Points, in no order, along strands that fork, close into loops and pass close to each other.
In the rows, 128 means zero.
Two points are linked if the straight distance between their rows is under 118. Some points are linked to none.
<541>: [123 151 122 141  60 162 134 101 168 158 117 166 117 165 172 133 102 118
 163 107 150 134 135 142 141 123]
<654>: [107 116 177  99 169 130 130 164 121 151 126  94 166 121 102 149 166 117
 134 143 100  77 157 112 165 165]
<601>: [110  98 128 109 162 143  83 181  72 126 128 132 126  79  86 141 135 144
 133 140  92 113 104  91 159 126]
<827>: [123 130 160  85 120 117 191 150 108 137  79 104 199 165 155 131 107 111
 159 116 102 132 143 144 156 202]
<500>: [143  69 147 113 129  94 148 164  86 191 130  65 165 157 143 129 123 137
 131 142 173 112 144 110 155 185]
<886>: [105  81 101 118 162 133  67 129  86 110 143 140 124  74  63 136 185 143
 145 130  94 150 104  90 149 126]
<215>: [124 150 187 140 183 112 118 152 179 168 168 108 116 141 113 167 167 109
 107 160 149  55 137  99 117 123]
<89>: [155 153 102 162  76 118 196  93 170 126 140 133 110 160 114 152 164 150
 157  81 171 187 190  60  89 131]
<765>: [160 140 167 111 148 104 137 144 121 111  92  94 189 101 120 162 159 106
  63 137 105 116 135 124 167 145]
<409>: [150 160 110 163  95 133 166  61 195  99 168 153  98 139  85 141 188 142
 153  89 158 189 177  92  74 119]
<854>: [124 182 151 126 118 134 169 135 160 142 104 117 116 170 186 129  80 106
 129 135 133 108 140 162 116 135]
<388>: [127 164 151 101 172  96 194 168 130 110 101  76 144 146 123 155 140 104
 120 135  99 121 183  98 110 157]
<62>: [112 142 137 113 115 137 144 127 161 139 113 133 142 144 132 156 158 109
 144 120 115 121 148 112 147 136]
<723>: [ 95 159 112 125  94 203 111  87 177 121 138 201  92 136 127 132 150 103
 186 111  99 129 131 167 121 110]
<796>: [ 83 125 121  94 120 150 174 163 104 138 108 123 153 151 136 119 102 122
 192 119  83 132 147 137 136 172]
<783>: [161  71 130 120 102 113 126 145  89 158 108  94 174 125 157 138 123 139
  85 119 169 129 114 116 166 151]
<916>: [143 104 159 107 163 147  94 196  67 154 124  99 152  88  99 159 124 150
 118 146 114  89 115  69 176 138]
<161>: [114 191 123 121 143 160 139 118 142  77 119 180 114 122 144 115  98  80
 116 131  59 114 128 219 102 105]
<845>: [136  77 105 128 138  90  75  93  96  96 143 139 129  90  76 103 184 139
 120 129 118 161  99 132 133 123]
<98>: [128 134 198 108 143 158  88 134 158 156 118 138 173 116 136 144 148  91
 107 146 126  56 108 163 182 145]
<65>: [150 179 114 142  84 136 175 127 148 108 107 130 107 149 148 145 103 140
 124 109 136 157 167  97  95  98]
<575>: [155 128 135 117 105 105 137  95 132 102  85 136 203 113 138 151 159 106
  85 113 112 144 122 151 177 137]
<877>: [154 127 127 150  84 126 131 124 172 166 137 126 127 152 167 166 143 129
 110 115 185 124 132  86 144 106]
<25>: [111 135 174 118 169 142  79 138 139 138 137 156 131 121 135 115 107 107
 113 165 123  66  97 183 138 132]
<484>: [144 168 145 129 147 113 144 150 139 123 113 101 113 139 163 121  70 118
  92 148 145 106 127 146 104 113]
<271>: [165 126 131 135  83 130 121 124 101 114  87 129 163 133 181 119  68 123
  75 118 122 131  84 173 144 123]
<835>: [159 151 126 136 142  91 141 134 142 100 126 104 133 106 108 149 163 133
  78 119 125 144 133  89 116 104]
<978>: [135  95  96 123  37 169 136 119 126 168  95 150 157 163 183 140 107 134
 144  89 165 140 125 119 160 133]
<178>: [155 173 107 162  76 172 160  76 170  84 134 176  93 128  87 135 138 132
 153  88 139 203 177 101  82 104]
<464>: [122  88 113 120  73 188 116 160  90 170  99 132 163 138 176 146  98 146
 140 104 142 122 103 118 183 140]
<662>: [162 102 156 119 117 123 113 130  82 120  93 103 193 115 160 114  87 113
  81 131 125 113  87 191 164 158]
<177>: [106 176 146 127 136 165 119 131 189 131 126 152 119 125 133 178 164  95
 116 123  93  97 134 124 137  94]
<966>: [114 171 125 136 100 173 133  89 206 115 131 179  97 131 112 172 193 101
 146 108 106 126 154 121 122 101]
<506>: [125 110 117 119  84 185 108 147 133 172 102 142 146 120 150 185 147 142
 146  95 132 124 121  71 186 120]
<727>: [136  46  94 127 111  96  84  93  78 118 124 135 157 112 108  90 153 141
 118 113 141 160  92 146 150 145]
<470>: [144 104 116 153 150  64 149 147 139 161 172  75  98 152 127 133 139 162
 127 147 181 139 138  70  97 131]
<880>: [102 137 174 104 175 113 141 135 151 160 136 111 137 165 140 106 137  94
 148 153 137  77 149 163 123 167]
<631>: [139 159 152 141 133 121 134 163 168 158 128  98 111 151 166 160  99 132
 100 149 178  93 130  94 119 103]
<280>: [147 149 185 111 128 142 127 149 137 144  97 109 181 114 154 171 132  97
  88 144 117  91 123 146 181 147]
<189>: [150 108  74 143 132  87 146  78 116  85 163 113  89 123  61  81 162 175
 144 106 140 218 157 117  69 133]
<131>: [103  88  69 126 147  95 145 118  85 100 149 100  78 130  75  92 143 174
 163 127 122 194 151 101  76 147]
<92>: [100 135 122 129 138 124 135 118 162 131 149 130  88 157 124 128 156 121
 158 134 136 125 150 125 100 123]
<989>: [130 168 155  99 129  96 222 144 135 112  85 117 163 157 139 158 128  99
 145 112  88 137 176 111 125 176]
<626>: [102 114 106 136  81 172  66  80 151 137 142 197  97 127 126 104 131 134
 172 108 134 135  97 169 139  97]
<301>: [170 138 138 123 146  86 148 143 122  87 104  80 178  88 107 177 181 130
  68 123 106 148 143  77 151 125]
<869>: [122 135 116 137 128 147  68 104 138 109 132 183  96 104 109 109 133 122
 123 127 108 125  94 174 126  94]
<384>: [125 127 103 158 149 102 131  89 175 125 202 114  63 140  88 125 176 165
 143 131 166 156 144  91  59 119]
<351>: [104  98 168 108 176 132  94 129 145 163 160 123 152 116  88 141 190 112
 145 149 117  73 129 117 163 151]
<998>: [ 84  73 108 116 102 164  77 104 140 172 150 156 107 134 110 139 193 148
 193 107 148 141 115  98 155 140]
<491>: [106 114 147 107 147 174 117 207  92 175 120 105 138 115 131 149  83 151
 146 151 126  85 117  93 163 139]
<523>: [146 161 140 154 153  97 108 116 168 110 151 135  94 115 117 132 149 122
  81 143 151 116 113 127 103  87]
<926>: [112  51  85 133  86 138  75  84 108 148 139 156 123 121 109 115 174 153
 163 105 146 165  99 125 159 128]
<909>: [ 98 153 156 142 171 126  83 127 155 125 154 160  81 125 141 105  98 115
 122 174 147  73  98 175 103 102]
<216>: [142  72 134 116 128  91 104 118  63 130 117 113 171 119 129  81 105 122
 110 134 120 135  96 176 153 165]
<454>: [108 154 174 100 164 178 134 197 119 161 121 102 141 125 144 137  78 118
 133 161 104  71 130 146 148 153]
<992>: [141 144 113 148 113 137 112 104 124  89 121 156 103 108 140  89  80 129
 111 130 116 135 102 180 108  92]
<534>: [ 83  88 109  93  84 149 163 128  93 133  93 137 175 145 130 130 136 128
 201  99  98 154 140 121 168 174]
<726>: [108 145 108 102 176 127 157 145  89  66 112 124 126 109 106  95 110 101
 122 134  44 134 131 181  95 128]
<939>: [ 76 155 165  86 173 160 151 160 141 157 129 129 130 158 147 114 101  92
 165 155  99  67 138 190 131 170]
<410>: [110 131 112 139  73 179 101 126 140 146 123 169 103 141 168 120  78 136
 151 120 130 123 107 160 148 100]
<5>: [149 173 101 159 112 151 144  69 150  69 141 165  85 121 104  90 117 132
 140 118 122 185 157 153  64  97]
<343>: [163 169 121 136 152  57 173  63 125  76 136 127 123 148 138  47 116 103
 107 127 134 169 136 186  76 129]
<653>: [176 146  89 164  64 128 185 129 137 126 123 120 113 142 136 147 117 156
 134  84 170 191 168  59 107 112]
<385>: [126 152 130 138 165 143 108 186  85  97 114 127  97  96 134 130  54 138
  93 159  94 109 100 129 117  90]
<316>: [200 137 123 142  73 101 161  69 115  73  89 145 208 107 150 131 139 116
  56  91 128 171 120 154 156 120]
<235>: [ 80  79 151 118 149 157  79 145 137 187 167 134 123 124  96 149 184 132
 175 131 133  95 122  81 163 133]
<630>: [111 112 157 157 148 114  88 125 178 193 181 129  95 150 126 154 165 131
 135 155 177  73 116  94 131 125]
<148>: [136 148 139 127 163  75 183 154 145 134 140  59 121 153 118 139 147 131
 121 140 136 127 168  76  98 147]
<255>: [120  93 107 130 120  95 141 151 114 172 138  84 117 165 135 115 116 147
 155 132 168 140 145  92 125 156]
<867>: [179 150 111 149 111  93 140 123 112  88 115 115 129 106 128 118 120 141
  75 111 134 166 124 119 107  93]
<745>: [114 103  77 136 142 116 135 152  84 114 135  93  84 119  99 117 109 185
 146 125 133 174 144  71  95 120]
<592>: [ 89 126 139  85 150 159 162 183 105 141  99 104 166 128 113 155 147 113
 175 128  67 119 165 105 158 167]
<982>: [159 119  98 169 152  66 142  77 151  91 199 107  80 126  87  90 185 176
 119 113 166 193 146 110  54 128]
<219>: [152  59  96 120  91 139 121 123  66 134  82 118 208 101 140 142 128 140
  99 107 130 144  96 126 194 142]
<293>: [134 113  96 145 138 123 110 176  72 127 126 106  80  95 114 144  96 178
 119 132 139 150 112  48 109  89]
<990>: [ 87 169 108 106 136 181 157 121 134 100 126 170 117 135 153 109  75  85
 168 122  39 118 134 219 112 136]
<106>: [137 156 181 127 168  88 130 123 169 140 140  95 145 150 129 131 159  87
 100 159 133  89 142 143 114 150]
<73>: [132 166 151 120 179 120 123 132 126  78 107 147 141  99 120 113 126  82
  82 149  62 105 119 197 117 116]
<714>: [105  72 116  99 105 148 133 108  90 133  87 134 210 110 133 131 146 122
 152 107  98 140 119 143 200 167]
<891>: [136 145 120 151 148 114  97 134  84  81 134 151  97  91 137  92  45 143
  95 160 125 121  79 165  98  82]
<224>: [ 98 144 110 125 144 158 127 168 116 123 128 128  80 124 143 123  71 152
 147 143 117 115 121 116 108  90]
<645>: [ 45 120 107  93 173 187 130 173 104 145 154 140  98 126 114  99  89 128
 200 154  75  96 121 161 116 143]
<173>: [200 142 109 154  76 116 134  90 100  72  90 142 166  92 136 110 100 135
  60  96 120 177 119 140 130  88]
<401>: [114 108 134  98 166 107 127 137  74 107 117 109 156 120 107  88 124 112
 136 137  74 127 128 165 127 151]
<248>: [151 101 144 146 115 107  90 118 154 171 148 126 141 132 139 149 166 129
  98 131 172 104 103 108 151 126]
<610>: [159 174 113 144 113  99 179  59 153  77 127 156 116 143 119  76 128 105
 137 100 127 187 159 157  77 120]
<573>: [128 107 110 152 133 105  70 130  81 127 145 147  98 116 137  84  54 155
 110 158 174 118  69 158 108 102]
<17>: [120 143 112 149 104 162 124 137 150 147 137 141  68 142 160 122  65 149
 150 137 178 121 126 120 109  85]
<728>: [150  80 123 151 125  92  66 127 103 151 152 141 119 117 137 112 113 145
  96 137 186 109  79 122 138 127]
<450>: [125 140 133 162 136 106  84 100 169 145 172 154  83 140 143 113 118 140
 113 152 190  94 101 146  98  91]
<853>: [106 130 120 148 153  96 144 113 169 146 184 103  64 159 127 119 133 153
 149 155 187 125 145  99  65 108]

A piece is two or more points that can be reached from each other along the links. Count, over all rows, the pieces, the separate loops (a circle has one, a figure eight two, a Y none), the forks (points with three links) and the tips (points with one).
pieces => 3
loops => 5
forks => 11
tips => 7

Name the points in between on the shortest way along the links from the first point to the second, in order.
<728>, <990> => <248> > <630> > <215> > <106> > <880> > <939> > <454> > <491> > <916> > <601> > <886> > <845> > <727> > <216> > <401> > <726> > <73> > <161>
<177>, <219> => <62> > <92> > <853> > <470> > <255> > <500> > <783>
<470>, <728> => <853> > <92> > <62> > <177> > <966> > <723> > <626> > <869> > <992> > <891> > <573>
<189>, <601> => <982> > <384> > <853> > <470> > <148> > <388> > <989> > <827> > <796> > <592> > <654> > <351> > <235> > <998> > <926> > <727> > <845> > <886>
